Each row is a point on a tangle of strands that fork, close into loops and nearly touch. The rows are in no order.
In the rows, zero is written as 128.
Two points are linked if the straight distance between their rows is under 102. Some points are linked to none.
kuzo: [113 128 119 146 158 118 153 151 106 142 133 100 140  95 107 137 119 140
 126 124]
Tuvas: [115 170  79 122 182 130  61 154  94 160 113  98 124  84  81 141 107 120
 149 157]
Mikos: [135  73 148 111 115 173 139 103  82 118 140 129 154 143 163 130 178 106
  72 109]
ros: [164 131  59 154 153 134  95 135 109 184 130 143 171  51  64 144 128 155
 128 130]
kipu: [165 133 134 120 174  84 124 143 105 131 142 117  96 139  92 116 144 131
 115 168]
fas: [157 122 126 105 105 119 140 122 111 108 116 151 120 113 195 109 145 102
  70 149]
Gere: [145  91 113 138  64 158 146  90  76 157 119 147 155 108  85 174 156 136
  81 128]
ravur: [147 134 151 124 114 116 107 126 139 104 129 152 119 151 184 106 196 121
  87 126]
kiz: [134 105  98 130 129 102 151 127 142  85 116 114 110 132 112 125 148 130
 150 141]
lam: [100 147  95 157 157 158 104 198 149 165 121  97 110  60  70  91 109 149
 148 142]
Kuron: [202 107  83 163 113 109 177  73 103 140 103 116 144  92 129 178 159 131
 105 140]
Sinir: [160  81 167 110 103 129 142  76 157  76 147 150 132 204 190 125 118  93
 102 140]
neni: [195  88  73 137 108 152 120 109  68 164 143 100 165  49  87 165 171 101
  59 144]
ropov: [ 74 141 153 142 133 112 173 154 143  99 142 116 118 129 156  77  75 112
 166 130]
zafe: [179 123  68 187 125 162 116 147  90 175 142 149 170  76  70 158 134 140
 100 108]
lakog: [ 99 144 204  76 134  96 124 121 154 104 161 150 128 166 198  78  72 118
 163 135]
sazod: [ 77 209 117 122 150 131 122 158 127 144 127 139 117 123 108  98 114 139
 130 102]
siza: [132  85 202  98 107 115 128  78 187  85 165 126 154 218 202 103  93 107
 127 121]
Nir: [132 150 159  98 124 122 135 129 193 100 130 178 130 184 160  88 144 134
 160  91]
zugup: [122 125 143 135 136  67 131 120 163 168 117  97  90 139 127 133 124 110
 127 146]
miveb: [136 142 143 102  93 159 126 109 139  77 109 160 103 197 139 128 109 107
 104 147]
pota: [ 94 178 146 102 108 129 138 154 192 104 131 169 116 151 150 105 116 161
 190 106]
Gali: [100 147 120 131 151 139 122 149 165 145 100 101  76 133 113  99 108 118
 179 128]
Kos: [107 133  76 115 151 124 125 137 150 153  98 118 113  53 129 140 103 145
  92 151]
bidot: [141 151  88 148 129 115 112 126 101 172 154 142 118  86  54 122 151 143
  72 136]
dobub: [112 188 105 103 176 116 137 192 148 175 138 130 109  57 107  86  66 131
 182 132]
faf: [147  69 166 115  76 151 153  73  89  92 146 125 166 190 188 136 167  73
  76 113]
Godi: [128 109 157 168  94 135 132 131 129 122 129 141 133 187 102 136 155 111
 107 143]
nezuz: [112 125  72 162 150 153  69 132  87 162 105 109 131  88 100 157 108 113
 108 162]
Lemev: [111 136 121 119 148 110 139 139 150  94 129 132 112 144 181  83  97 113
 157 124]
Pidot: [127 185 130 144 125  79 149 167 135 140 116 144 154 120 115 111 101 102
 187 121]
Lobid: [ 96 108 167  93 130 134 141 153 154 141 125 124 108 103 125 121 168 114
 107 121]
Domab: [147 172  81 118 153 101 100 170 135 163 108 134 168 103  96 149 140 119
 133  99]
Devu: [196  42 135 134  78 185 130  69  80 107 128 124 132 157 155 181 170 106
  98 116]
dipef: [ 80 114  96  99 135 129 134 130 128 160  90 109 146 126 129 125  92  89
 150 119]
Mot: [118 152 130 112 179 104 135 171 148 145 141 118 114  74 135  97  83 166
 164 130]
lagu: [ 93 106 167  99 123 119  94 110 166 115 137 131 107 185 139  92 182 132
 161 127]
ded: [128 141 186  83 159 135 113 153 193 121 145 140  89 188 152  70  92  99
 187 114]
bak: [165 103 106 119  95 132 171 112  85 152 139 168 150 114 111 127 135 145
  95 123]
rus: [ 58 163 200  75 113 147 138 140 177  91 149 135  96 167 145  43 106 131
 177 126]
gis: [110 165 157 124 145 102 127 130 104 115 140 132 146 159 132 141  95 131
 140 122]
munom: [113 164  70 143  97 137 162 129 118 116 122 141 132  91  85 167 136 160
  92 139]
rab: [ 91 124 177 109 132  73 129 107 179 158 151 129 126 146 148  76 111 150
 177 114]
Rul: [101 150 181  96 135  79 136 121 172 137 143 120  94 138 141 103 122 142
 142 149]
lubo: [135 113 140 136 118 108 134  80 141 132 141 151 111 199 140 104 110 143
 145 126]
Fazu: [110 152 140 141  91 124 136 170 163 121 119 145 123 160 105 109 160 107
 124 127]
gite: [145  87 140 109 145 149 155 140 142 103 134 162 144 157 136 143 126 150
 149  95]
misa: [130 101 103 140  86 109 161  86 136  70 125 124 138 150 152 123 165 115
 136 125]
duk: [152 101 171 107 145 157 127 110 112 108 123 131 114 184 126 168 138 133
  70 124]
sez: [100 152 128 163 129 131 146 125 130 140 138 153  98 145 130 116 121 183
 114 125]
gagi: [151 121  75 186 135 161 112 159 105 154 105 151 160 121 115 153 129 123
 128 108]
Tator: [ 98 177 129 118 193 116 102 142 146 141 122  92  81 120 114  58 106 117
 209 123]
nav: [ 97 145 125 110 139  98 128 145 149 135 133 137 146 120 107 106 178 153
 164  80]
muvis: [124  94 160 125 124 149 142 143  96 103 152 135 124 152 160  99  96 123
  90 148]
pif: [151 141 101 134 191 108 118 147 119 178 142  91 120  83  53 129 156 124
  86 127]
kal: [138 128  92 167 154 145 129 149 155 141 102 133 144 136 161 138 120 135
 145 114]
peret: [168 169  99 151 122 107 109 168 108 163 128 121 190  86  95 171 151 115
 121 139]
Fem: [162 136  65 167 147 110 112 169 145 172 146 115 158  14  47 145 123 147
 126 159]
Mesu: [158 131  95 161 108 144 132 139  87 167 144 100 155  43  73 179 164 121
  40 155]
bifor: [ 96 133 174  95 127 146 132  91 183  85 140 119  90 204 159 107  96 122
 143 126]
Miriz: [133 152  93 146 124 114 120 104  89 116 130 120 137 132 132 125 173 111
  87 130]
velum: [ 83 204 190  99 139 102 124 162 170 102 154 121  78 118 132  47 102 153
 237 127]
Likek: [101 173 168  94 181 166 132 169 169 114 119 127 112 177 135  97  96 109
 164  95]
babam: [122 109 114 108 122 163 133 159  91  78 119 126 126 103 134 149 143 117
  90 135]
boba: [133  70 155 146  91 133 134  35 107 101 147 115 160 174 200 163 129 149
  96 109]
bapa: [113 168  78 149 169  94  70 155  81 143 131  91 122  82  81 112 151 130
 136 143]
led: [201  84 105 148  65 130 164  83  95 109 129 123 133  90 142 165 170 129
  91 142]
Neti: [ 76  71 141 124 100 114 132 103 124 108 132 109 149 154 138 158 128 139
 174 132]
bige: [122 155 121 124 122 116 126 106 130 128 135 157  79 156 107 101 109 170
 148 148]
bal: [140  90 131  97 102 116 155 136 122  95 135 171 136 136 156  94 121 110
  98 151]
Ret: [152 122 146 141 112 113 140 113 146 112 106 115 163 173 201 145 116  79
 105 114]
Duz: [107  96 123 137 116 134 130  98 103 128 112 104 128 132 122 193 131 157
 133 138]
gan: [164 111 144 157 115 134 137  58  99 105 119 110 151 148 195 187 107 126
  86 147]
Med: [133 108  98 111 131 106 103 126 130 121  92 123 123 121 104 144 177 123
 148 135]
Gif: [192 112 109 137 162 160 124 114  91 145 109 148 133 132 115 161 129 121
  74 113]
vigu: [ 87 138 129 155 127 136 159 102 119 101 112 108 159 170 110 140 175 134
 120  90]
Gir: [140 113 149 161 113 112 172  95  98 109 140 100 151 125 173 171 141 121
  80 137]
veziv: [ 76 133 175  97 125 118 127 120 148  62 159 143 138 178 161 115  97 171
 205 131]
kamus: [ 80 155 183  77 147 129  95 131 171 129 125 135  93 135 166 101  57 153
 247 113]
Poko: [144 135 107 152 112  95 121 119  83 161 152 120 133  64  97 149 152 136
  85 169]
Golat: [167  61 142 128  76 187 130  98  67 125 124 140 165 128 179 175 180 106
  68  97]
pab: [ 65  96 172 134  89 126 125 118 166 146 135 137 119 170 148  82  99 126
 170 114]
Raf: [111  85 119 152  65 139 139  66 110 143 126 126 150 124 133 184 173 151
 106 128]
rov: [103 130 183  90 129 116 124 100 177  64 173 143 156 209 204  73  52 103
 156 122]
nekuf: [ 72 164 132 102 164  94 112 174 109 143 138  98 103 105 108  51  99 105
 198 140]
tov: [204  64 118 151  61 163 162  55  70 111 118  97 143 120 128 194 198 112
 103 114]
monor: [147  95 170 141 115  87 135  58 137 116 139 122 142 153 197 141 142 148
 131 118]
vekas: [124 126  82 132  83 143 150 115 114 158 104 141 159  87  75 187 111 124
  83 146]
tusa: [171 115 150 163 120 109 120 143 126 134 126 118 177 146 156 146 187 120
 121  93]
doger: [ 82  87 143 102 100 106 123 122 148  98 142 145 146 165 143 110  95 142
 192 118]
zoke: [128 158 132 162 102 119 184 125 140 123 121 117 149 114 159 169 144 121
  70 118]
Mipon: [166 151 114 106 173 110 108 167 110 123 143 131  98  98 103  92 113 137
  95 170]
Beti: [154 144 106 178 162 113 116 193 160 169 127 105 128  57  54 122 120 140
 146 149]
pitem: [108 126 150 100 131 162 132 163 120 119 133 148 102 154 127  97  86 134
 116 132]
sila: [142  90 108 127 135 130 114 103  95 112 115 103 109 132 119 162  96 157
 116 170]
fose: [ 72 175 152 148 129 129 145 152 154 169 137 143  97 110 116  96 117 157
 121 109]
zasa: [128 180  92 122 136 109 107 163 119 146 117 151 132 120 100 116 121 118
 157 126]
feg: [143 140 122 117 164 141  78 189 110 160 128 132 119  79  99 116 111 140
  85 158]
Rufa: [131 119  97 111 167 152  96 123  85 136 115 111 102 102  78 173 115 148
  97 162]
zavi: [172 126 119 182 121 116 125 148 106 154 133 114 177  96 122 173 193  97
 105 114]
luza: [ 64 174 158  82 137 134  95 116 144  97 143 157 114 173 151 100  67 171
 228 109]
tasov: [100 215 135 117 166 105 115 183 152 163 132 105 117  65  84  92  80 143
 241 129]
nugo: [131  98  62 128 118 121 112 111 123 134  97 113 142  70  92 158 167 137
 124 126]
zizef: [141 123 130 120 144 149  99 122 112 189 126 156 137 129 121 146 119 129
  91 117]
Ziz: [ 98 213 172 101 162 130 111 176 148 155 139 131  88  91 118  62  82 145
 251 105]
Mit: [ 81  99 111 159  98 172 132 100 128 121 106 117 147 150 166 123 132 103
 109 110]
gumep: [157 155 125 177 140 131 148 136 131 146 119 133 128 129  80 162 172 159
  94 127]
dom: [152 168  56 147 143 147 103 163  82 118 140 110 148  53  99 137 134 135
  92 148]
Mego: [172  59 118 183  98 140 126 110  96 109 125 125 138 139 154 140 129 118
 123 147]
Doveb: [165 120 155 136 115 129 127 108 126 135 126 145 122 161  98 184 177 137
  92 135]
rabeg: [124 147  94 100 134 138 113 124 131 166 102 140 120 105 133 156 127 120
  73 127]
foses: [122 120 131 118 114  89  98  67 126 105 149 145 120 182 175 124 129 152
 132 146]
riti: [ 93 158 204  91 148 131 105 137 220 136 134 124  91 169 157  65  82 121
 236 107]
big: [163 105  73 175 122 126 132 109 126 142  98 100 138  70 122 182 147 154
  97 136]
ven: [107 135 143  98 135 111  98 115 155 123 139 155 136 169 150 113 171 128
 162  81]
lamo: [104 191 138 118 117  99 134 161 166 110 126 165 118 137 129  88 112 112
 221 120]
fofem: [173  74 167 117 107 138 160  81 136  89 131 122 112 174 144 156 129 108
  81 148]
Deza: [175  97  62 124 109 132 109  97  71 147 111 106 143  63  70 162 181  97
 107 127]
duvu: [139  90 141 109 133 145 145 128  41  96 145 107 150 112 142 142 151 107
  82 117]
Mubun: [ 67 126 185  98 150 138 108 166 142 110 138 139 103 149 139 115  84 152
 153 139]
Toba: [141 115 142 102 122 150 124 124 140  74 119 152 131 190 144 152 125 133
 118 101]
muzok: [211  97 123 171 111 165 150  91 103 157 113 109 104 117 101 203 149 103
  67 154]
sonu: [133 108 132 151  83 122 153 134  84 140 160 158 152 129 119 135 105 156
 114 145]
Tizek: [117 175 130 121 180 157  92 202 147 164 134 121 106  74  78 106 124 154
 112 144]
Rame: [152  81 118 118 153 156 156 108 151 133 124 144 110 135 115 145 138 161
 118 104]
Ved: [141 135 135 136 153 120 114 116 152 140 102 100  73 159 118 121  96 108
 129 157]
mizu: [ 80 137 114 145 151 123 125 135 131 156 111  94 125 134  87 118  84  97
 183 132]
Zos: [ 97 159 165  86 149 135 127 192 161 109 134 131  97 101 154  89  68 155
 172 126]
Bip: [ 66 115 139  87 135 142 111 147 165 114 118 119  88 138 139  81 171 113
 144 119]
fimop: [144 129  63 131 141 148 124 173  92  96 101 128 136  89 100 141 142 106
  93 143]
Duded: [209  97 103 145 121 171 142 119  86 160 127 111 143  92 113 188 142  99
  72 119]
kadu: [176 124 103 157 123 123 155 138 141 119 112 141 151 142 160 139 111  88
 119 110]
bube: [ 93 126 132 145  97 119 188 103 162  78 122 127 147 159 150 116 171 118
 122  93]
Niral: [101 117 128 154 133 148 116 122 153 126  93 130 117 148 175 117 112 121
 131 115]

A tip is a point with one link. Name the tips that can be reached along the links from each point below, in the order of the rows.
lamo: Lobid, nav, tusa, zoke
zafe: kipu, ropov, Ret, Mit
dobub: ravur, velum
gite: lakog, miveb, Fazu, gumep, Rame

A fork is a point with three links, a tip a point with one. Leave the first point through the second and follow the links. Name the first fork or tip that comes.
muvis, pitem: velum
zoke, Gir: zasa
velum, Ziz: ravur
kipu, Mipon: kal
gagi, zafe: kipu

Name the points in between on the shortest way along the links from the first point to the second, in order.
neni, fimop: Deza nugo big Kuron led tov Devu Golat Mikos duvu babam
misa, zizef: kiz Med nugo Deza neni Duded Gif
fose, Gir: sez bige lubo foses monor boba gan
luza, mizu: veziv doger pab rab Rul zugup Ved Gali
ropov, Mipon: Lemev Niral kal gagi zafe ros Fem Beti lam Tizek feg
